Each row is a point on a landscape with many peaks, with its height.
From any point a climber steps to the highest of the 2 points nearest to it. It stops when none of these is higher. Distance is the straight distance between rows; heights are no part of it.
q_301 (h 140): [ -8  19   2 -11  27   1  11 -10  13  -3 -30  -9  28   7   1   6 -14  22
   5 -38   8   4  13  -9 -13  -3   0  -4  -1 -30  11  10  19  14   2   6
 -13  29   1  11  25  11]
q_914 (h 575): [-21  -1  11 -13 -12 -16   8 -12  16   8   5 -29  -3  33 -15  -2 -22  30
  -6 -23  11   0  16 -13  12  -3 -13 -16 -20 -16  -1  15   5 -12   3  -1
  -1  -2 -23   2  13   0]
q_375 (h 321): [ -6   4   3  -4 -32 -13   3   5 -11  17   6  -9  -5  12  -8  -7 -15   6
  -8  27  21   7   0  -3  -3 -32   5  -7  -3 -10 -14 -12  -1   2   6  19
 -20  -1   9  -3 -24  -4]
q_417 (h 580): [  4 -10   6  -6 -11 -10   9  -3 -17  25   2  -3 -15 -11  -9   8 -10  20
  14   0   1   8  17   1  -7 -12   9 -14  21 -18  -7 -12   9  -4  -7   4
   9  28  11  -6 -18   9]
q_419 (h 239): [-12  -1  -2  -6 -18   1  15  -1  -3  24   1 -17   1  -3 -22 -32 -10 -17
 -10  12  17  21   6   7 -36  -7   6   9 -13 -15 -12  -9  -5  15   8   0
 -39 -12   0  16 -38  -4]
q_781 (h 587): [-16   3  12   1  -9 -12  14  -9  20   9 -10 -27   0  29 -24  -1 -17  28
 -19 -37   7  13   4  -8  -1   8 -12 -27 -18 -28  -1  22  12 -10  -7  -8
  -3   6 -17   4  16   0]
q_987 (h 750): [-20  13  20 -21  13  13   3  -4   1   2  15   2  -8 -13  14 -13  19 -18
   8  20  13   9  26  19  -2  -6   0  14 -14  11  17 -22 -10  -6  15 -17
  -8  -1  15  -4 -18  -6]
q_959 (h 364): [  1  11  10  -1 -19  -8   3   1  -8   3  -1 -21   0  18  -2  -1 -27   9
  -6  31  33 -10   0 -15   5 -30   1   1  -3   6 -14 -11  -4   9   0  23
 -11 -14   5   0 -13   8]
q_453 (h 746): [ -9   8  -3 -17  10  10 -23  -2   9 -18   5  18  28   6  26   5  15  -8
   2   9   7  14   3  15  16   6  -6  12 -15   1  16  -9  -2   0  14   7
 -15  14  -1   4  18  -1]
q_224 (h 443): [ 19  12  -4  -4  27  -4 -16   7  12 -22  -3  23  15 -10  24  16   7 -17
  21  20 -15 -28 -19  -2  15  -7 -13  14   6  22  19  -5  -6   7  -3   8
  25  -5   1   7  18  13]
q_351 (h 421): [  5   7  -6  -9  12  13  17  -7 -18  10   2  -7 -15 -41   8  -4  10  -9
  25   7  -6 -17   4   8 -27  -7  17  23  17  -6  21 -28 -21   8   2   3
  -9   8  20  18 -24  25]
q_54 (h 372): [-12  -5  12 -14   7 -19  -5   8   0   0  14  21 -21  18  21  24   5  11
  34  10  -3   0  18  -6  26  -8  -3   0  -4   1  11   2  11 -21   4 -13
  24  24   6 -25  -3  -2]
q_923 (h 265): [ 10 -15  -6  -3   2 -10  -9   7  -4  -8  12  46  -7 -19  24  18  27 -12
  24  10 -34  12 -18   4  19  11   6  10   9  -3   0  -5   8  -1  -3 -18
  27  34   3  -1  15   1]
q_810 (h 416): [-11   4   8 -11   0  -6 -11   7  12  -4 -10  10  13  26  -1  11   3   8
 -10 -12  12  17  -4 -12  17   0 -10 -15 -17 -17  -9  14  15  -5  -6  -1
   0  19  -7 -10  18  -9]
q_799 (h 304): [ 12  -5   3   3  12 -26  -9  10   4 -12   9  45 -12  -3  26  21  23  -4
  32   9 -39   3  -7  -8  29  13   3  11   1   4   0   4   3  -1  -9  -7
  38  20  -2  -7   8   6]
q_925 (h 678): [  0 -17   2   8  -3  -8  16   1 -17  33  -2 -15  -5  -1  -7   1 -12  22
  20  16   8   5  19  -1 -25 -15  19   6  22 -14 -15 -15   1  28  11  18
 -23  11   4  -4 -42  19]
q_77 (h 183): [-15   2  -3   0  22  -9 -13   3  19 -23  -9  10  25  42   9   7  -4  22
  -8 -29   2   7   1  -9  22  27 -14  -1 -15  -2 -12  39  23   3  14  20
   5  -1 -24  -8  30 -15]
q_780 (h 214): [-12  -1   9  -3 -16   9  27   1  -6  18   2 -16 -16  -8 -20 -32   0 -13
  -2   6  10  18  17  11 -46   5  12  26 -11  -3  -2  -4  -2  11  16  -7
 -27  -8   5   8 -54  -4]
q_655 (h 436): [-19   6  12 -23  -7  -2 -16  11   0   3   5  11   5  16   3   6  -2   7
 -11   5  25  15   4  -5  15 -14 -11 -13 -13 -19  -4   0  10  -7  -1  -7
  -8  13   5 -12   4 -15]
q_597 (h 369): [  0  23   5   5  19  16 -14  11  16 -16   5  -5   7  -9  19  -3  28 -20
   8  10 -27  -3  -5  29   6  18   3  20  10  40  22  -9 -20   1  -1 -16
  -5 -12   2  14  11   1]
q_942 (h 600): [ 31  13  -2   4  12   1  -7  13   2   1   2  22  -4 -22  15   4   4 -26
  -1  19 -32 -16 -31  -3  15  10  -1   5  14   6   3 -16 -17   2 -19 -25
  23  -2   7  11  14   2]
q_447 (h 300): [-22  16  12 -35   1   6   6  -3   4   5   6  -1  -4  -2   5  -6  -3  -5
   1   7  37   9  28 -10  -4 -25   5   5 -18 -26   3 -20  -1   3  21  -2
 -20   7  11   3 -22  -1]
q_865 (h 235): [  0 -10  -4  -9   8   2 -13   0  -2  -6  20  37 -10 -23  26  10  25 -16
  20  11 -22  19 -13  27  11   8   6  12   4  -6  17 -16  -4  -6   7 -21
  13  31  17  -4   9   5]
q_922 (h 518): [ 22  29   0   1  16  -3   2  -2   3   4  11  13 -14 -25   6 -10  -2 -21
   8  35 -22 -20 -18   2   3  -1  -5  11  17  13  13 -26 -25   0 -16 -15
  15 -10  16  11  -6   4]
q_130 (h 559): [ 13   5  -1   0  21   4   6  -1  -2 -12 -25 -12  18  -1   3  12 -11   9
  17 -21  -7 -27   9  -3 -15  -8  -7   1  13   6  16  -4   9   5  -9   8
   8  22  -1   7  19  24]
q_380 (h 166): [ -7  16  -6   1  24  -3   0   0  26 -12 -10 -12  21  37   7   3 -15  16
 -21 -31  12   1 -14 -10  14  15  -9  -8 -16 -12 -16  43  22   7   6  21
   5   1  -7  -5  36  -7]
q_472 (h 541): [ 10 -22 -14   7   0   3 -15  16  -7 -31  -4  41  19   6   8  10  26  -8
  -7  -8 -20  17 -25 -12  18  20   6  -9   4  16 -32  11   8  11  -5   2
  22  -2 -24  -7  23 -18]
q_378 (h 199): [-14   5   0 -16 -16  13  -6  -2   7  21  -3   6   8 -22 -24 -13   3 -21
 -27 -17  21  23 -10   6 -31   0   3 -13  -7 -29   7  -3   8   1  -7  -9
 -25  20   9  15  -3 -14]
q_653 (h 422): [ -4   6 -12   6  12  22 -16  -8  15 -17  -4   0  15 -23  27   3  33 -15
  10 -11 -28   2 -13  29  -1  18  10  13   9  24  30 -10  -9  -4  13 -14
 -18   7   1  22  17   5]
q_332 (h 404): [-11   0  14 -25  -4 -13 -10   9  -8   9  14  11 -17   8  14  17   4  12
  16  16  15   9  19  -3  25 -19  -3  -9  -4 -11   1 -10   7 -14   5 -10
   7  20  13 -22 -12  -9]
q_409 (h 554): [-16  -7  16 -17 -10 -16  -2  -3  10   1  10 -18  -5  36  -3   8  -7  23
   6 -15   5  -2  23 -17  27  -3 -13 -12 -14  -4   5  10  13 -23   0 -10
   9   4 -22 -13   5  -8]
q_620 (h 497): [-10  13   4  -4 -27  -5  -8   7  -3  -2   0 -18   6   9  -3  -7 -17   4
 -39  10  34  10 -19  -9  16 -19  -6 -12 -13 -22 -23  15   8  -5 -15  12
 -20 -13   8   3  11  -7]
q_748 (h 795): [-26  10  10 -25  10  18 -13   1  14  -1  12  14  13   0  20  -4  16 -11
  -1  11  18  20  17  17   9  -4 -10  10 -21  -5  19 -17  -5  -2  20 -16
 -23  12   9   2   4 -10]
q_452 (h 215): [ -6  13  -5  -7  -3  23   2   0  -1   8  -9  -5   7 -22 -14 -25   8 -25
 -19 -12   6   8   1  19 -28   5   3  -3  -2  -2   4 -10   0  -5  -9 -24
 -27   1   7  17  -6  -9]
q_221 (h 427): [  6   0  13   2  11 -25  -5   8  10 -14  10  11 -17  23   7  20  -4   1
  17  10 -11 -31  16 -20  31  -6 -19   0  -5  23   9  16   0 -12 -14   7
  43 -18 -18 -10  10  -1]
q_249 (h 519): [-15  12   8  14 -36 -19  14  11   2   4  -5 -33  -1  24 -10  -4 -25  19
 -25   5  24   4 -10 -11   8 -20  -8 -16  -8 -16 -25  22  17   1  -8  20
 -18 -11   0   7   5   4]
q_507 (h 327): [  3  14   4  -7  -4  -1 -13   4  -5  -4  26   1  -3   2   5  -5   1 -14
 -18  32  19   3   5   2  24 -20  -9   5 -11  15  -3 -12 -18 -13 -13  -1
  -7 -29  13  -2  -1 -16]
q_993 (h 121): [ 16  -5   8   7  -5  -9   4  -4   1  -5 -10 -14   5  20  -6   4 -13  14
  -8 -26  -9  -9   7 -10   5   3  -4 -23  -4   8 -17  14  10  -8 -19   1
  21   0 -14  -7  12   8]
q_255 (h 463): [  3   4  -8  -6  16  20  -7  -3  -2  -7  -7   3  16 -23  22  11  21 -11
   9 -13 -14  -1  -9  22  -3   3   9   6   3  -1  18 -17  -8   3   2 -18
 -14  22  12  13  13  12]
q_699 (h 614): [ -3  -9   0  16 -14  -9  17   6  -3  33  -9 -26   6  11 -17   3 -23  26
   3   4  14   6  15  -5 -25 -13   9  -7  19 -10 -19  -5   6  25   7  22
 -31   4  -3  -1 -22  15]
q_879 (h 528): [ 18   3 -20   9  22   6 -13   6   5 -33 -13  15  30  17  25  11  13   1
   2 -15 -11  -5 -21 -10  21  19   3   9   0  21 -19  24  21   6  12  24
  18  -6 -15  -5  23  -2]
q_78 (h 537): [ -2  -3   2 -13   8   6   7  -1 -15  18  -9   5  -2 -19   1   4  -3  10
  10  -6   9  11  18   6 -16 -11   9  -7  10 -35   0 -13  13   6 -14  -5
  -5  41  18   2  -6  16]
q_126 (h 613): [  9   9 -18  -2  26  12 -24   9  12 -30   3   5  31  13  24  11   4  -9
  -7  -3   6 -18 -16   0  25   7  -7  13 -11  15  -5  25   4   2   9  28
   3 -10   0  -3  34  -5]
q_552 (h 189): [-11   6  -4  -9 -17   9   1  -1   8  15 -20  -1  17  -7 -19  -8 -14 -12
 -26 -12  21  15 -15  -3 -17  -9  -2 -18 -12 -32  -4   3  10  10  -9  -5
 -28  10   7  15   2 -10]
q_674 (h 633): [ 14 -11 -15  12  18   6  12 -22  11 -12 -20 -18  24  10  -8  -3 -11  17
  -7 -57 -15 -12  12  -7  -4  27  -9 -19  -8 -10   5  23  13  -6  11  -6
  18   0 -16   0  27  17]
q_314 (h 670): [ 17  -1 -15  16  25  10   3  -9  12 -18 -27  -9  22  16   3   8  -7  10
  -3 -46 -13 -18  -1 -11  -5  21   2 -12  -4   8  -3  31  18  -1   5   5
  17   4 -15  -5  30   4]
q_500 (h 397): [-13   2  -3  -7  -2   5 -17  10  14 -16 -13  19  24  16  -9   5   2  10
 -28 -27  12  26 -23  -8   9  13  -7 -20 -10 -22 -13  26  21   8  -2  -1
  -6  23  -5   0  25 -16]
q_163 (h 374): [-11 -10 -13  -5 -10  18 -22   0  10 -29  -7  28  36   1 -10   8  13  -4
 -39 -24  10  31 -33  -5  10  27   4 -11  -2 -14 -16  25  21  12  13   4
  -6  13  -6   1  32 -24]
q_498 (h 480): [ 21  15   0   3   3  -1  -2   8  -5  -4  -6   0   4   0   9   1 -20  -6
  -5  18   3 -17 -11 -10   9 -12  -7  -2  11  15  -7 -11 -10   0 -21  14
  13  -6   9   2   4   7]
q_852 (h 305): [ 18  16 -13   9  26  19 -11  11   2 -17  -3  -7  15 -10  17  -5   1 -26
 -17  13  -1 -25 -19   6  13   8  -6   4   1  23  11  -1 -20  -2 -12   0
  -2 -24   8   8  22  -3]
q_169 (h 366): [ 20  22  -7   2  27   4 -16  10  12 -18  12  10   6  -9  19   6  -4 -24
  -5  30  -4 -29 -17   1  19  -2 -12  19  -2  27  15  -9 -26  -1 -10   5
  15 -28   2   6  15  -2]
q_70 (h 371): [ 11  -1 -15   0  11  10  14  -2 -27  18  -4   1 -14 -34  -8  -5  -1  -1
  25  19 -11 -20   0   0 -25  -2  19  25  35  -3   7 -30 -26  23   8  14
 -10   3  21  11 -41  25]
q_704 (h 503): [  6   2  -5 -12  10  -3  21  -8 -24   5  16  12 -35 -37  11 -12   5   3
  34  30  10   4  20   4 -17 -12  14  23  17 -13  10 -21 -18   6  22   8
  14   0  32  -6 -41  18]
q_328 (h 220): [-11  -6  15  -2 -18   7  14  -6  -9  21   5  -8 -31 -16 -33 -37  13 -15
   3   7   5  30   8  26 -47  -4   6  19  -1  11  -5  -6   8  -7   6  -8
 -11  -6   8   0 -53 -21]
q_365 (h 382): [ 10  -5  15   6 -12 -26   3  -1  -1   0  20  -2 -23  21  -1  11  -8  14
   6  10 -14 -16  13 -18  29  -7 -11 -14  -2  15  -4   3  -6 -21 -13  -4
  35 -13 -16  -6  -1   2]
q_513 (h 603): [ -4  -8  -1   7   6  -4   7 -17  14  -7 -11 -14  16  25 -20  -3  -5  18
 -27 -51  -5   4   0 -10  -2  28 -10 -31 -18 -19 -12  37  14 -10   2 -14
  10   3 -21  -1  23   1]
q_397 (h 376): [ -1  20   7  -6  -9   2   4  -4  -7   1  27  -2 -15  -3  -3 -13   4 -15
  -2  42  15  -1  10   4   9 -19   0   7  -7  16   6 -23 -30  -5   3  -2
  -2 -37  17  -4 -32 -10]
q_665 (h 547): [ 25  14 -16   1  11  18  -5   8  -3 -11 -24  -6  20   1   8   7 -13  -5
 -16 -10   5 -17 -21 -10   5  -4   0 -13   2   5  -8   2   8  -2 -13   6
   2   2   8  -3  22   4]
q_893 (h 499): [  5   1  -5 -14  11  20  -6   0 -11   6 -10   6  11 -21   8   1  10  -5
   4 -12  -1   4   0  16 -12  -4  10  -5   7 -21   6 -21   3   2  -4 -14
 -15  37  15   7   4  15]
q_189 (h 507): [ 14  10   3  -7  25  -6  -6   0   2 -18 -15  10  14  -2  15  15   5  -2
  27  -1  -3 -25   2  -5   2 -19  -7   8   3  17  19  -4   2   2  -3   9
  22  12   1   2  11  17]
q_621 (h 756): [ -5 -25   7  23  10  -6  17   4 -17  28   7 -12 -16  -9  -6   8  -7  27
  31  21   7  -1  28  -1 -22  -8  19  16  31 -10  -5  -9  -7  33  23  32
  -7   3   6 -20 -46  25]
q_917 (h 143): [ 13  -7   8  13 -30  -8   4   5  -6   2 -12 -15  -2  13 -15   3 -13  15
 -28 -19   0   3  -8 -11   2   0   1 -28   4  -2 -34  12  11  -8 -17  -5
   8   6  -9   2   9  -1]
q_545 (h 310): [-16 -31   7  -2   3 -16  -4  -4  -1 -15   7  27 -12  25  20  18  19   9
  36 -12 -33   8  20  -9  26  20   2   9  -6  15   3  13  16  -9   0  -9
  25  17 -22 -21  14   0]
q_274 (h 255): [  2  23  -1   2  14  19   3   7   5 -11  -6 -25   5  -9   5 -21  -5 -31
 -29  12  14 -17 -10  17   1   3   5   8  -1  24   5   1 -14  -8 -15  -3
 -16 -30   6   6  13  -8]
q_131 (h 197): [-10  12  -8  -4   5  31  -9   5  11  -6 -15 -10  20 -12  -5 -12  11 -22
 -25 -21  10   8 -14  22 -13  18   1  -5  -9   0  11   2   5   1  -2 -22
 -27   5   4  19  20 -12]
q_66 (h 688): [ -3   6  -9 -13  20   1 -23   8   7 -21  -1  20  30  16  21  12   7   2
   9   0   4  -7   2  -1  24   4 -14  14 -15   9   4   6   4  -2  14  18
  -2  11  -3   3  23  -5]
q_81 (h 586): [ 30  -7 -22  12  20   6 -15  16  -3 -33 -15  25  22   1  19  13  17 -18
  -5  -1 -27   2 -34 -17  21  25  11  -1   6  20 -31  14  10  10  -5   1
  23 -10 -17   0  25  -8]
q_753 (h 216): [ -1  12   0   6 -15  12   7   4  -2   2  -4 -24   1  -8  -4 -29 -16 -20
 -29  19  24  -7  -7   4  -7  -2   6   9  -8  13  -5  -2 -10   2 -14  10
 -33 -40   7  11 -12  -5]
q_708 (h 112): [-17 -18   6   3  19  -5  20 -19 -10  14   4 -23  -3  -6 -13  14 -15  24
  13 -30   4   5  39  10 -15   4  12   8  13 -34  14  -2  17  -3 -10  -5
   1  31  -2 -12  15  24]
q_712 (h 593): [ -5 -29 -11   7   1  -1 -12   8   0 -40 -12  28  21  15  -3   7  30   7
 -20 -24  -6  22 -18 -19  17  26   5 -17   2  12 -39  26  21  11  -3   9
  14   7 -26 -11  21 -24]
q_109 (h 696): [-11  16  11 -18  25   8  -3  -6   4 -13  22  12  -7 -18  24   1  25 -16
  22  24   3  -9  21  17   4 -12  -2  25  -9  21  31 -18 -23  -1  21 -12
   3  -4  14   7  -8   7]
q_354 (h 234): [  6   1   4  -3  -8  17   1  -5 -14  17   4  -1 -11 -25 -19 -18   9 -22
  -6   4  -5  11  -2  26 -26   0   2   4   1   7   3 -18  -9  -7 -10 -23
 -12   2  15   5 -12 -11]
q_414 (h 210): [ 17   4  -8  17 -20   8  11  -3 -15  20  -2  -2 -15 -13 -12 -20 -16 -13
   0  30 -10  -3 -20   5 -21  -2  14  10  18  15   0 -20 -26   5 -10  -2
 -23 -28  14   7 -27   5]
q_928 (h 418): [ 10  24   8   5  -3   1   6 -10  -8   9  21   2 -32 -14 -10 -25   6 -17
  -3  38  -4   8   3  17  -1 -11  -4  16   6  18   3 -21 -30 -14 -12 -10
   5 -37  16   0 -22 -12]
q_471 (h 287): [ 11 -13   2   5 -39  -7 -16   1 -13  21  16  14 -24 -23 -27  -2   6 -11
 -21  17   1  16 -23   6  -8 -12  -3  -6  -2   1 -10 -16   0 -12 -19  -9
  -2  -5  22   1 -12 -26]
q_933 (h 627): [ -3  15  10 -22  20   3  11  -5  -8 -16  10  11 -14 -28   7   0  10 -13
  24  27  15 -27  17   0 -16 -23  -2  27   1  14  27 -27 -29   8  21  -1
  13  -9  20   9 -25  13]
q_293 (h 345): [ -5 -19  13  -6   9 -24  -3   9   1   3  17  31 -24   8  18  26  16   3
  31   8 -27   7   8  -9  33  12   1   1  -3   3   6  12  17 -17  -4 -15
  37  25  -6 -28   0   2]
q_323 (h 44): [  9 -21   4   5  10 -23   8 -18   9  -2  13  13 -21 -14  -4  16 -14  -1
  36  -4 -29 -44  24  -8  -2   3 -21   4   3   2  31   3  -7 -12  -8  -4
  50 -20 -30   1  10  22]
q_367 (h 730): [ 36   3 -13   4  13   4 -11  21  -5 -17  -4  23  11  -9  17   9   5 -16
 -16   4 -27 -11 -33 -14  23  10   2  -3   6  15 -18   0  -8   3 -18 -12
  25  -6  -2   0  17  -3]
q_693 (h 182): [-20  19  -6  -8   8  27 -14  -3  27 -11  -9   4  33  -4  11 -10  14 -12
 -16 -18  10  20 -16  23 -11  17   1   2  -8 -18  12   2   5   7  14  -7
 -33   9   1  20  23 -12]
q_190 (h 419): [ 15  11   4   7  -9  -7   2   1 -12  -4   0  -2   0   1  -3  -5 -23  -5
   1  37  16 -19  -1 -15  -1 -23  -1   6  13  16  -1 -21 -23  12  -6  18
  -3 -17   7   3 -16   7]
q_801 (h 94): [ 18 -22  -2   4   2  -9   1 -21  -1  -6   0  -6  -5  10  -7   6 -14   5
  11 -22 -15 -23  17  -6  12  12  -9 -13  -8   6  10   9  -4 -15  -6  -2
  30 -10 -28  -3  19  18]
q_264 (h 609): [ 18   7 -22   7  30  18  -2   2   1 -15 -36  -9  31  -1  11  18  -4   9
   1 -29 -11 -29 -17 -12  -7   1   3  -3  13   8   6   6  19   3   2   5
   8  18   0   1  24  11]
q_734 (h 576): [-19 -10   5  22 -37 -19  14   7   1  41  -1 -24   1  20 -21   5 -12  23
  -4   7   5  21   2   1 -21 -22   3 -17  15 -23 -19   5  11  12   7  14
 -28   3  -9   6 -20   0]
q_319 (h 262): [  8 -10  -2   5 -26   0  -1  -8 -19  29   9  10 -29 -26 -26 -22   5 -10
  -2  18  -2  19 -14  20 -19 -15   3   4   7  -5  -4 -21  -9 -10  -5  -4
  -3  -7  23  -1 -31 -16]
q_503 (h 517): [-16 -24   7 -15  -5 -10  -4  -4  12 -10  20   1  -9  42   0   9  11  13
  13 -10  -9 -13  24 -21  41  13 -13  -5 -18  11  11  21   1 -25   4  -4
  16 -20 -27 -15   9  -7]
q_69 (h 240): [ -1 -13   2   7 -15   6   5 -11 -14  23  16   1 -38 -32 -23 -36  10 -12
  16  24   0  29   0  25 -31  -7   6  12   4   2  -1 -15 -10  -7   7  -4
  -3 -13  18  -3 -51 -22]
q_989 (h 188): [ -7  12  -1  18 -26   9  19   5  -9   3  -8 -28 -12 -11 -21 -36  -7 -26
 -20  16   4   2  -8  18 -20   3   9  11   5  23  -3  -2  -2   0 -25 -11
 -34 -33   4   7 -11  -8]
q_38 (h 67): [ 17 -32   0   1   5 -22   8 -25   0   0  11   8 -18  -2  -3   7  -7  -6
  18 -16 -33 -38  11 -17  15  11 -17 -13 -11   2  15  -3 -12 -13  -4  -7
  42 -27 -31  -1   6  21]
q_757 (h 274): [-12 -20  -8   0   4 -10  -6  -8   2 -24  -9  26  11  28  17   7  16  18
  29 -24 -28   9  13 -11  18  34   1  19  -8   9   5  23  20  -7  12   9
  19  14 -39 -11  26   3]
q_231 (h 276): [-13  -5  -1   0 -28  -7  11   2  -2  26   6 -12  -4   8  -9 -15 -12   2
  -2  26  24  13   3  -7 -24 -25  10   0  -8 -18 -20  -7  -3  21  24  12
 -36  -8   6   2 -49  -2]
q_788 (h 208): [  0 -12 -13   5  18  -7  -4 -18  13 -26  -7   2  15  36   6   3   9  11
  -5 -33  -9  -4  -1 -15  17  36 -10  -5 -24  15 -15  46  12  -3  10  16
  20 -19 -34 -11  25  -9]
q_243 (h 661): [ -9 -25   1  23 -14 -22  14  -5  -6  26  19 -24 -33  -5  -7   7 -15  38
  31  11  -8  -1  24   7  -5  -5   8  -6  27  -2   7  -8  -8  -1  16  16
  11  -2  -4 -20 -30  14]
q_47 (h 566): [ -6   6   3 -19  16  -6  17  -9 -18  -9  16  14 -25 -37  14   6   5  -4
  33  30  17 -17  17  -6 -15 -27   7  24  13  -5  17 -22 -22   8  27   8
  19  -1  31  -1 -30  19]
q_929 (h 325): [ -1 -34 -10   8 -37 -16   6 -17  -6   6  24 -25 -13  22  -9   5 -16  25
   2  -8 -12 -22  14 -12  17   6 -15 -15 -14 -11   1  -6 -14 -20  11   3
  12 -20 -29   7  -1  15]
q_390 (h 623): [ 37  -4   3  10  -1  -3  -3  14 -10  -8 -12  18  -2  -4   6  12   5  -6
 -14  -5 -19  -4 -25 -16  16   7   3 -18   6  11 -21   1   6   1 -23 -16
  28   7  -4  -5  13  -4]
q_27 (h 471): [ -8  15   0 -12   1   5 -13  11  11 -11   1  -8  18   7   0  -9  -9  -7
 -39   0  32   5 -11  -4  17  -5 -10  -9 -21 -12 -12  11   6  -1  -8   9
 -22 -17  10   4  22 -11]
q_828 (h 266): [ 22  -7 -10  23  -8  -3   9   7 -14  28  -2   3  -9  -3  -1 -11 -15   0
  13  39  -8  -4 -13  -1 -28 -13  13   9  25   3  -7 -16 -25  28   7  18
 -22 -11  16  -6 -38  12]
q_320 (h 180): [  8   6  -8  23 -19  11  13   1 -20  18  -7 -13 -18 -13 -23 -35  -4 -26
   1  21 -16   5 -16  16 -39   6  12  14  16  27  -1  -9 -16   6 -14 -12
 -26 -27  10   2 -33  -9]
q_512 (h 319): [ 22 -10  -8  24   9   0  15   2 -20  30  -7   4 -11 -16  -8   4 -10  13
  24  29 -20 -13  -6   1 -26  -4  20  12  41  -1  -2 -23 -17  26  -1  21
 -11  -4  16  -2 -42  19]
q_388 (h 459): [ 10  31  13   9  10   6   4   4   3   2  14  -1 -23 -14  -3 -18   9 -23
   0  28 -17  -3   0  16  -2   4  -2  19  10  36  15 -13 -26  -8 -21 -19
   6 -22  10   3  -5 -15]
q_150 (h 238): [ -7 -27 -11  -2  13  -2  -1 -28  11 -19 -13  18  15  28   9   1  11  15
  14 -42 -19  -2  17  -3  11  39  -9   4 -28   5   9  33  10  -9  20   5
  13 -13 -37  -4  25   4]
q_691 (h 348): [-11 -13  -8   3 -15  20 -28  10  20 -20   7  24  20 -10  -9   3  16 -20
 -38 -15   2  25 -27  13   3  31  -3  -5  -9   0  -4  14   2   4   7 -10
 -13   2  -6   3  30 -27]
q_981 (h 337): [-23   4   8 -29  -9 -10  13   1  -5  21   7  -4 -14  -2   7  -1  -3  15
  17   9  32   9  27 -15 -10 -31  11  -1  -2 -26  -7 -24   4   5  29   7
 -16  11  12 -12 -38  -6]
q_976 (h 176): [  2   3 -13  10 -28   8  -1   5  -5  12 -24  -9  17 -10 -32  -3 -20  -4
 -34 -15  11   7 -25  -9 -21  -8   2 -23   4 -21 -18   5  19   2 -19  -3
 -21   8  10  11   0  -3]
q_194 (h 370): [-25   5  15 -23 -14 -16   7   0  -7  21   9 -10 -19   6   8   7  -5  22
  18   5  28  10  23  -7   5 -31   6  -7   5 -27  -1  -8  16 -11  14  -9
  -4  26  14 -21 -19 -12]
q_920 (h 343): [ -7  27  11  -7  14  28   9   8   3  -1 -18 -26  -3 -13   7 -12  24 -19
   1 -12  -8 -12   6  23 -29  11   4  11   3  26  26  -8 -16   2  -4 -17
 -24   1   2  28  -3   1]
q_692 (h 167): [-15  22 -19  -9  26  21 -13  -3  29 -18 -11  -4  37   6  18  -2   6  -7
 -16 -21  12   7 -19   7  -2  12  -4   7 -16 -15   4   8   7  12  20  14
 -28   6   4  17  30 -10]
q_650 (h 308): [  2  -6   7   2 -35   5 -16   3  -5  11  10   6  -8 -17 -28 -10   6 -26
 -43   4  14  17 -12   8  -9  -4  -9  -4 -10   3   3   2   6 -11 -19 -11
 -13  -6   7   0  -1 -24]
q_347 (h 152): [-10  25  -8  -3  32   1   6  -3  27  -7 -31 -10  31  24   0   4 -18  19
  -3 -40  14   1  -6 -11  -4   7  -4  -9 -10 -25  -2  24  21  10   9  12
  -4  16  -2   7  21  -4]
q_287 (h 160): [  2  -3  -7  26 -34  -1   5   7  -5   3 -25 -19   7   8 -28   2 -19  18
 -33 -21   5   8 -25 -13  -7  -5   5 -30   9 -16 -32  23  22   1 -15   4
  -7   1   4   7  11   5]
q_716 (h 472): [ -1 -11   5  -2  16 -11 -14   5  12 -19   8   3  -4  36   4  14   6   9
  13  -4  -5 -20  20 -15  34   8 -18  -3 -21  26   5  21   6 -16  -1  11
  34 -21 -28 -14  16  -5]
q_972 (h 125): [-13  -8   1   5  22   1   8 -14   8  -5 -14 -11  12   5  -4  15  -7  22
  15 -44  -5   4  27   4  -8   4   5   3   1 -27  27  11  19   7   4  -9
  -3  33 -13  -8  30  23]
q_931 (h 694): [-23 -29   4  23  -5 -18  22  -6  -1  22  22 -25 -25  -7  -4  12 -18  33
  38  13  10  -9  35   1 -20  -8  11   1  25  -4  11 -12 -10  20  33  23
   6  -7  -7 -26 -37  15]
q_617 (h 350): [  1 -19   8  14 -32 -22   7 -10  -6   7  20 -25 -25  23  -6   6 -15  23
   1   4  -8 -16  11  -4  16  -6 -10 -15   0   8  -4   0  -7 -20  -4   0
  19 -18 -22   2  -7   4]
q_685 (h 624): [  1 -20   4  14  -8 -13  16  -1 -20  25  11 -15 -37 -12  -4   3 -12  35
  30   9  -4  11  21  15  -2  -9  15  -7  27 -18  -6  -8   7  -6  -1   7
  19  20   8 -20 -27   8]
q_563 (h 373): [  2  21  12  -4  16  18  12  -6 -10   6  -3 -17 -11 -30   6  -6  24 -15
  12  -1 -15 -14   4  19 -30   7   7  16   9  21  28 -17 -23   2   0 -21
 -13  -1  11  19 -17  15]
q_433 (h 545): [-10  -5  10  30 -42 -21  16   3   3  23   0 -40  -7  30 -13   1 -24  31
  -6   8   8   2   6  -5   2 -20  -4 -16   1  -5 -12  10   1   3  10  17
 -11  -7 -15   2  -3   7]
q_225 (h 555): [ 22 -12   3   3 -22  -4 -15  13 -10   0   2  22  -6  -8 -10  15   7 -10
 -24  -1  -6   9 -27  -8  13  -3   0 -11   3  -1 -25   3   0  -5 -28 -14
  16   8   4  -6   6  -9]
q_353 (h 329): [ -1 -12   2   3 -23  14 -27  11   8  -7   6  19   7 -17 -17   0  17 -26
 -55 -16  11  19 -24   4   5  10  -8  -8 -11   1  -6  15   3  -2 -10  -7
 -13  -2   2  -7  21 -31]

For each start below, name the point where the climber stops.
q_716 => q_314
q_397 => q_367
q_320 => q_351
q_507 => q_367
q_972 => q_332
q_378 => q_655
q_353 => q_655
q_323 => q_655
q_150 => q_332
q_865 => q_621
q_38 => q_655

Call two points neighbours if one is among the 2 nearest of the other. Go from one point of each pair to the other, from neighbour to neighbour, staying as high as possible. Name the lowest point that can't be avoided.
q_748, q_712 => q_879
q_621, q_351 => q_163
q_367, q_712 => q_472
